Points, in no order, along strands that fork, close into loops and pass close to each other.
In the rows, zero is written as 128.
Two points are linked if the straight distance between their rows is under 74.3. Some points are linked to none.
digup: [152 108 121 91 136 126 125 119 162 144 122 119 153 169 178 106 150 98 151 134 106 112]
pilub: [104 138 130 116 96 69 135 101 172 95 172 97 113 108 79 122 114 133 94 123 171 154]
nomu: [142 136 116 132 146 107 143 121 155 68 123 104 75 136 160 104 130 188 137 139 120 96]
laki: [92 152 135 164 148 100 148 148 120 131 148 165 87 79 106 146 116 148 105 128 163 109]
dasar: [108 105 85 133 113 111 94 97 36 143 137 138 135 128 129 99 150 121 137 114 137 201]
vini: [106 112 165 139 100 160 96 161 97 157 99 135 179 153 83 156 107 104 148 153 123 161]
Fov: [147 131 128 134 155 153 131 123 123 105 111 113 143 122 146 112 138 135 121 117 110 124]
domub: [128 128 147 123 149 130 140 136 155 161 139 129 149 78 111 146 116 131 105 170 107 110]
Fip: [172 118 92 105 143 139 149 98 155 105 130 110 136 146 218 91 151 142 133 172 83 119]
Mezo: [125 117 95 131 153 117 116 113 106 164 166 123 169 106 163 122 138 118 108 101 127 180]
zula: [151 119 148 118 162 154 142 127 131 99 107 116 108 123 137 118 125 156 139 165 87 93]
lek: [98 102 96 102 89 93 99 94 41 134 160 132 132 140 112 99 147 115 144 145 148 200]
visu: [120 132 131 163 160 132 133 148 142 157 136 135 154 105 143 160 136 148 99 109 123 113]
memif: [159 126 121 121 168 153 146 111 100 114 116 120 129 121 153 101 139 146 120 156 91 109]
Panin: [141 128 133 110 121 137 117 107 98 114 96 121 122 148 103 104 118 115 154 139 127 139]
Sezi: [105 133 109 155 138 113 126 137 92 140 138 150 106 121 133 137 135 132 124 79 163 141]
pubo: [107 128 130 152 141 133 132 125 104 147 154 128 155 74 101 140 116 131 88 133 132 172]
Sevo: [109 123 104 133 120 109 122 108 88 149 148 145 131 125 126 114 141 111 123 95 147 159]
kudap: [128 140 115 89 120 101 148 90 155 126 154 131 110 120 132 88 137 84 133 142 145 118]
kile: [94 110 106 102 92 88 116 101 84 121 151 125 118 139 105 94 120 126 136 147 148 173]
belel: [111 120 153 87 98 101 137 120 161 120 135 134 104 123 81 130 96 121 153 184 128 99]
Kisu: [118 135 140 158 127 120 135 138 127 125 159 101 158 76 92 153 113 153 79 112 152 179]
Sab: [139 119 95 130 156 137 127 101 84 145 150 117 174 100 159 100 135 111 113 142 110 178]
kel: [135 113 101 83 106 107 118 104 140 103 145 102 138 163 150 100 136 118 151 154 109 143]
Komuv: [122 121 104 160 147 108 126 130 106 139 170 114 157 115 152 124 145 154 96 75 136 174]
togud: [149 126 101 142 177 151 142 123 105 155 131 133 144 98 167 112 153 123 111 104 109 143]
som: [118 122 118 128 143 108 141 121 114 154 161 119 142 74 132 125 127 138 101 157 130 146]
rep: [117 111 154 129 114 148 111 160 141 143 111 128 156 143 104 160 107 124 139 156 126 119]
Vad: [125 116 154 128 104 153 93 130 97 143 118 112 169 145 82 136 107 110 125 150 121 174]
dasi: [106 178 157 170 80 135 121 178 170 103 127 136 120 109 109 167 132 116 101 82 160 121]
Favo: [130 152 153 136 98 119 128 142 210 89 120 106 111 125 108 152 129 135 113 97 145 103]
bozub: [118 125 160 122 116 127 132 135 147 110 111 134 105 127 87 150 98 140 144 178 124 94]
gef: [118 151 156 171 123 141 113 136 106 95 144 95 151 74 80 144 106 158 79 113 132 176]
von: [117 165 139 153 105 128 133 114 110 82 136 99 127 73 75 134 116 140 89 109 163 171]
lal: [113 99 132 137 98 146 94 160 86 176 104 162 131 176 118 152 127 116 165 92 133 148]
Zono: [153 134 117 149 145 156 138 138 118 125 91 147 95 153 157 127 145 127 137 84 128 101]
Zazes: [116 153 180 131 95 126 120 144 145 85 103 130 101 132 57 156 94 125 142 167 135 106]
zup: [162 129 99 78 120 107 134 96 175 91 153 91 138 149 185 91 133 115 141 158 108 133]
Vogur: [102 91 91 147 127 125 99 112 27 171 133 162 133 123 120 129 137 116 136 101 135 182]
kanok: [148 102 101 89 145 145 135 107 102 153 121 167 128 160 170 103 147 99 166 157 108 111]
Zonu: [107 147 112 177 148 115 143 147 103 153 135 172 92 98 134 150 135 139 112 78 163 107]
Bezif: [146 133 115 85 142 123 155 83 172 148 154 135 125 98 153 88 141 70 126 154 123 102]
rara: [123 151 139 149 144 124 139 137 115 96 104 141 77 120 98 132 121 145 133 127 141 102]
noga: [109 97 101 79 96 97 125 111 109 145 154 130 130 154 156 108 134 128 162 189 119 147]
pateb: [129 113 133 135 113 135 109 144 141 126 99 123 134 199 138 148 135 139 143 86 143 137]
dipat: [137 140 124 116 118 146 122 90 63 112 104 128 115 116 92 92 118 94 150 121 136 163]
mufa: [156 111 86 91 146 129 133 101 137 146 128 133 126 168 198 92 156 111 154 142 111 102]
Rudo: [137 122 107 96 135 134 138 106 114 144 125 145 116 138 136 100 139 96 146 143 128 115]
zev: [110 148 151 149 111 139 127 152 101 115 90 156 95 131 96 152 114 130 148 139 146 101]
Bakit: [114 149 144 132 97 107 135 94 133 81 163 106 106 87 71 121 120 131 96 131 164 164]
dulo: [170 123 139 123 133 166 118 116 91 82 90 89 132 144 132 94 128 143 127 132 91 151]
gozot: [147 149 159 121 122 121 129 143 211 71 123 85 107 111 108 151 116 162 112 127 119 97]
Bar: [112 126 105 122 120 102 131 125 98 102 138 131 96 142 128 117 129 157 134 113 149 128]
Kiti: [193 126 146 104 122 183 113 100 146 92 88 90 142 160 150 85 137 105 137 118 98 141]
maso: [148 137 154 123 109 170 109 123 119 131 103 109 161 123 80 133 111 91 133 132 117 155]
baref: [132 104 88 104 143 119 132 105 121 191 162 147 158 126 168 109 146 93 133 127 127 142]
tez: [118 148 150 147 132 121 144 164 172 113 105 145 87 134 117 157 114 156 134 125 136 64]
Tid: [111 157 127 119 102 117 151 117 123 104 118 152 65 132 98 111 129 101 148 99 171 114]
kifor: [108 119 129 125 125 97 154 128 165 154 150 147 119 134 136 129 137 131 139 133 140 100]
dalid: [149 130 141 136 167 157 145 146 129 115 94 138 97 129 146 132 129 139 139 146 103 61]
Luti: [95 144 135 134 102 104 143 104 117 137 143 163 74 113 93 124 129 92 133 104 170 129]
Gima: [155 121 150 116 127 152 110 137 148 120 94 126 140 171 128 137 130 114 154 120 109 115]
nul: [146 140 118 153 178 148 147 127 110 138 126 135 121 80 157 119 149 140 101 113 116 105]
lov: [122 109 154 125 118 123 101 157 166 121 118 109 154 197 133 154 124 157 149 112 120 123]
lago: [120 138 145 138 152 113 142 154 153 88 125 118 107 106 114 139 105 196 113 161 118 87]
dabo: [88 125 135 155 145 99 137 137 106 153 149 145 117 98 116 156 123 149 113 135 148 126]
nepa: [145 144 122 158 175 153 144 150 122 148 106 143 116 121 164 144 143 137 124 91 120 100]
vib: [149 146 124 127 111 162 117 93 79 111 97 147 112 133 101 102 138 79 140 85 148 154]
menum: [122 94 120 152 145 154 122 153 85 204 127 162 152 139 141 149 136 102 137 100 124 143]
Sobor: [139 127 153 125 123 124 120 167 200 144 121 125 146 177 141 167 119 135 141 111 113 101]
zov: [108 110 122 150 127 133 109 161 93 156 108 157 138 162 122 151 121 137 146 111 129 130]
delov: [123 107 100 76 105 100 124 98 133 121 137 130 125 179 150 90 126 118 168 184 118 120]
nipu: [138 109 118 115 175 142 147 125 95 150 114 130 140 122 162 122 132 145 127 179 87 91]
nuku: [142 129 146 110 137 113 134 123 192 77 134 93 117 124 136 122 122 159 124 146 111 101]
Zag: [117 143 109 148 133 125 134 124 106 120 100 150 86 148 134 124 131 133 155 77 149 105]
zokat: [157 148 145 131 134 162 119 131 137 129 103 121 128 128 122 133 136 112 131 104 123 124]
nufa: [110 123 129 144 160 93 135 156 124 99 136 105 125 117 131 139 109 211 111 156 112 121]
fefez: [110 152 133 171 121 144 132 154 96 144 109 173 104 109 123 158 127 120 128 99 151 112]
susod: [129 141 135 184 144 139 119 181 149 140 136 118 164 119 142 168 128 155 98 82 128 139]
ril: [149 126 91 76 135 119 149 85 163 142 152 123 127 136 182 88 148 94 134 150 112 108]
zug: [129 123 172 126 121 156 127 155 149 150 115 133 148 109 91 170 100 110 121 179 102 106]
sesi: [145 121 123 137 113 135 103 131 149 116 126 105 148 162 134 136 136 127 136 63 146 154]
mal: [167 110 116 87 145 139 134 114 158 111 124 104 156 157 180 94 136 126 142 159 80 109]
rakol: [113 169 144 155 89 112 126 161 175 98 141 116 110 128 98 162 134 149 101 76 166 107]
gev: [148 123 102 130 180 142 155 110 96 171 128 160 135 89 180 104 157 102 121 122 109 105]
nelu: [126 110 118 83 135 115 142 101 149 156 138 152 116 140 148 114 131 95 151 177 117 104]
Guba: [175 136 135 137 181 168 151 145 143 127 98 125 105 100 163 126 140 148 116 124 94 71]
Dakid: [120 151 179 129 85 134 114 154 174 79 109 111 115 135 68 157 112 128 133 129 146 117]
gepos: [105 160 173 142 58 135 111 161 185 93 125 105 142 147 70 156 116 119 114 104 147 142]
Lat: [96 164 179 150 64 147 110 167 166 90 133 131 132 115 76 177 119 120 89 101 160 142]
lagif: [139 125 146 146 143 132 140 152 177 162 152 106 174 86 129 153 121 129 84 143 108 117]
vodig: [120 117 86 117 154 130 151 101 90 176 146 155 128 112 166 102 151 103 130 134 120 135]
zasev: [127 142 128 162 115 132 113 161 163 127 132 121 167 134 134 172 137 141 109 55 148 150]
nulap: [149 102 119 135 148 160 118 135 104 192 115 147 185 132 144 134 132 88 134 101 117 150]
Ridok: [128 123 134 86 106 91 146 100 170 135 153 130 114 124 107 108 107 104 141 172 137 120]
gipet: [150 133 125 150 104 152 103 136 146 128 130 116 170 137 134 148 140 106 111 42 147 172]
puzi: [110 100 158 141 94 139 109 168 134 161 133 124 182 155 98 160 112 129 135 144 118 155]
Mufod: [151 130 108 108 137 103 139 111 180 102 142 98 118 139 162 96 124 141 125 144 114 118]
Nida: [121 113 121 140 97 134 93 147 105 141 93 148 137 202 127 146 142 122 161 70 146 138]
Lozen: [107 99 97 109 113 115 123 120 112 167 145 139 143 160 148 116 135 123 145 151 121 136]
Rofu: [110 134 122 107 103 71 144 99 172 118 188 118 125 102 120 100 119 119 96 150 162 151]
vel: [127 138 107 124 140 93 134 128 128 72 140 112 101 128 159 113 121 187 123 166 118 124]
gimu: [122 153 144 171 143 160 121 163 81 127 82 156 96 133 112 165 121 139 144 113 139 109]
dazan: [110 151 165 143 123 128 127 158 168 92 110 119 100 116 98 164 102 175 115 137 127 75]
pel: [115 114 167 121 119 132 131 139 161 166 150 124 159 91 89 155 102 104 109 184 116 121]
zuvu: [115 119 139 124 130 105 148 149 176 140 123 137 106 139 132 149 117 144 144 146 129 69]
saso: [189 134 131 111 132 177 109 89 109 75 107 89 125 135 137 72 134 114 125 115 105 160]
Giben: [96 153 129 145 139 112 149 108 105 126 133 162 74 85 99 125 118 119 110 119 167 117]
kaben: [138 129 133 145 132 169 114 142 111 159 114 136 157 128 118 139 132 104 134 102 121 145]
Dup: [128 132 98 131 144 111 126 117 105 95 136 108 119 133 148 103 138 169 124 127 128 139]
Tagi: [139 147 137 135 149 130 143 129 135 75 106 120 75 131 134 129 123 163 132 127 124 88]
Sopug: [118 142 144 147 129 142 138 145 137 134 120 136 126 104 112 158 125 142 109 124 132 107]
Zonib: [106 101 113 112 113 89 130 122 139 152 140 138 113 162 140 121 132 126 156 132 143 123]
lunuf: [135 124 64 106 109 90 105 100 109 112 155 103 127 152 187 108 145 154 139 151 110 159]
didub: [136 136 141 156 151 138 139 161 189 168 136 134 153 98 150 163 131 127 97 114 115 97]
Bitad: [129 111 106 106 133 117 128 101 84 156 154 122 161 100 135 101 130 112 130 171 116 166]
fozoz: [104 114 119 146 147 112 129 143 100 150 128 136 138 137 132 141 126 157 131 127 136 126]
dafe: [142 106 130 83 118 141 101 110 92 111 105 117 153 171 111 101 131 105 158 161 112 162]
Rere: [117 126 124 109 145 115 144 98 91 150 154 137 137 76 119 105 120 121 115 189 112 141]
zim: [102 126 123 114 133 92 144 110 158 140 185 111 137 93 122 121 117 137 90 168 135 148]
boko: [131 122 146 143 153 130 134 163 188 145 127 111 157 146 156 168 129 145 116 112 111 99]
ruf: [103 94 109 146 130 140 117 137 48 189 123 177 131 131 135 134 139 114 148 108 129 145]
fetom: [178 109 142 90 124 169 105 102 113 102 91 103 155 167 125 95 132 95 151 142 91 144]
safo: [128 153 132 131 107 121 133 122 120 90 94 141 65 158 112 120 138 125 161 81 171 100]

A fork is a point with three links, a tip a point with one. Leave the first point through the second and follow the links. Name the first fork or tip that comes.
zup / kel: nufa
vel / nomu: Sevo
tez / zuvu: mufa
fozoz / dabo: baref
baref / vodig: pateb

A piece is all that can be reached along the links. How many separate loops has the piece of each point below (a circle has one, a figure eight two, a Y none), and how many tips (points with one link)?
nelu: loops 0, tips 3
Bar: loops 0, tips 2
zug: loops 1, tips 3
Bakit: loops 1, tips 1
Kiti: loops 0, tips 2
ruf: loops 0, tips 4

How many points has the smallest loop of links through each point below? Write 0 if it is on no loop.
boko: 10
gef: 9
rakol: 0
